Points on a hilly landscape, in no order, each with its height.
A climber steps from a point to the highest of its 6 nearest points, and stops where none of them is higher. Distance is the straight distance between rows; heights are no part of it.
Nidu: [102 122  96 141 126 142 136 165]  h=159
pinel: [111 152 154 117 175 157 184  86]  h=171
Tamu: [122  82  68 139 121 124  96 139]  h=501
seto: [140 170 124 151  96  97 107 185]  h=499
kigaf: [154 125 122 127 165 149 115  24]  h=752
bub: [107 106 104 125 139 147 140 134]  h=178
ror: [152  94  74 148 116 141  59 118]  h=550
ras: [121  90 109 117 148 149 139  96]  h=504
magor: [124 156 139 138 118 141 135 168]  h=522
kodup: [121 159 172 118 153 165 170 108]  h=454
begot: [108 119 129 115 166 156 170 104]  h=351
Zim: [138 108 120 117 159 144 122  41]  h=598
bazo: [146 152 214 102 122 131 159  94]  h=576
suse: [106  93  86 128 130 135 124 143]  h=597
dezaf: [131 168 103 154 114  98 115 195]  h=542
tumed: [114 146 151 120 152 160 166 126]  h=447
Nep: [110 113 125 120 153 157 161 113]  h=396
mebo: [111 146  86 153 123 106 123 189]  h=571
dere: [147 155 198 113 126 148 151 111]  h=640
fodur: [120 110 123 103 171 141 166  39]  h=108
kabad: [147 155 153 140  85  80  97 171]  h=530
gat: [131  90  67 143 112 120  76 128]  h=689
Rab: [113  95  58 139 117 108  94 150]  h=541
Dera: [104 112  63 139 127 106 109 171]  h=478
Raf: [119 157 116 148 115 131 130 174]  h=400
momop: [135 114 211  94 101 109 146 116]  h=552
museb: [139 130 206 108  99 109 138 127]  h=644
zun: [136 158 182 131 127 153 147 127]  h=645
Vogo: [129 116 174 114  83  68 127 159]  h=574
kino: [151 179 117 148 101  65  91 187]  h=365
fid: [131 114 125 109 169 134 142  25]  h=331
fal: [153 108 115 121 155 159 110  46]  h=667
lavov: [134 159 157 134 110 140 137 162]  h=619
piz: [143 143 198 119 102 132 135 128]  h=702
Sedip: [115 102 119 112 165 151 158  99]  h=436
Damo: [138 133 162 127  81  73 109 159]  h=565
tubor: [101 106  90 131 135 137 127 158]  h=154
botok: [148  96 100 129 135 155  88  86]  h=595
moz: [111 137 116 140 139 147 142 155]  h=224
mut: [136 171 194 118 144 150 174 105]  h=532
papob: [122 153 136 136 123 151 144 158]  h=485
kige: [137  97  50 151 108 110  65 140]  h=546
donez: [131  94 115 108 158 150 129  60]  h=586
mapen: [112 117 128 106 177 141 171  60]  h=20
meso: [124 157 151 132 126 154 148 147]  h=568
dur: [136 129 188 115  83  99 122 150]  h=632
dumup: [112  92 103 129 138 139 138 137]  h=173
lef: [102 117  76 146 122 121 125 169]  h=464
lumu: [149 120 124 122 165 140 120  10]  h=600
Laru: [117  85 101 125 139 143 121 114]  h=416
sem: [150 150 130 127  98  27  90 183]  h=360
Dilal: [126  78  84 133 129 135  98 122]  h=426
Feko: [141 151 164 135  97 121 118 158]  h=646
Dizi: [116 146 134 137 134 158 140 154]  h=425
sogok: [133 129 151 117  86  35 115 175]  h=496
nuga: [114 135 141 114 167 160 176  99]  h=228
mufi: [118 155  75 157 126  92 115 196]  h=614
ker: [103 140 102 144 120 131 135 174]  h=379
Pubib: [150 156 144 134  92  58  97 177]  h=448
dimi: [143 148 182 123 106 133 131 140]  h=680
Panim: [127 159 165 120 143 163 166 122]  h=545
gapok: [139  85 104 125 138 152 113  91]  h=557
bomog: [126  97 120 107 163 143 146  55]  h=440
guv: [125 165 115 149 113 113 117 179]  h=487
Rosi: [139 157 153 135  96 109 112 166]  h=609
vap: [152  88  93 133 128 154  80  99]  h=559

For each start below, name the point where the climber stops.
nuga => piz
Pubib => piz
pinel => piz
seto => piz
bomog => kigaf
ker => mufi
fodur => kigaf
donez => kigaf
kino => mufi
guv => mufi
botok => kigaf

Two climbers start at each pair of points below. Name the first point that both come to, or write -.
Sedip and Dizi => -
begot and mut => zun
Nep and gapok => fal
magor and kabad => dimi
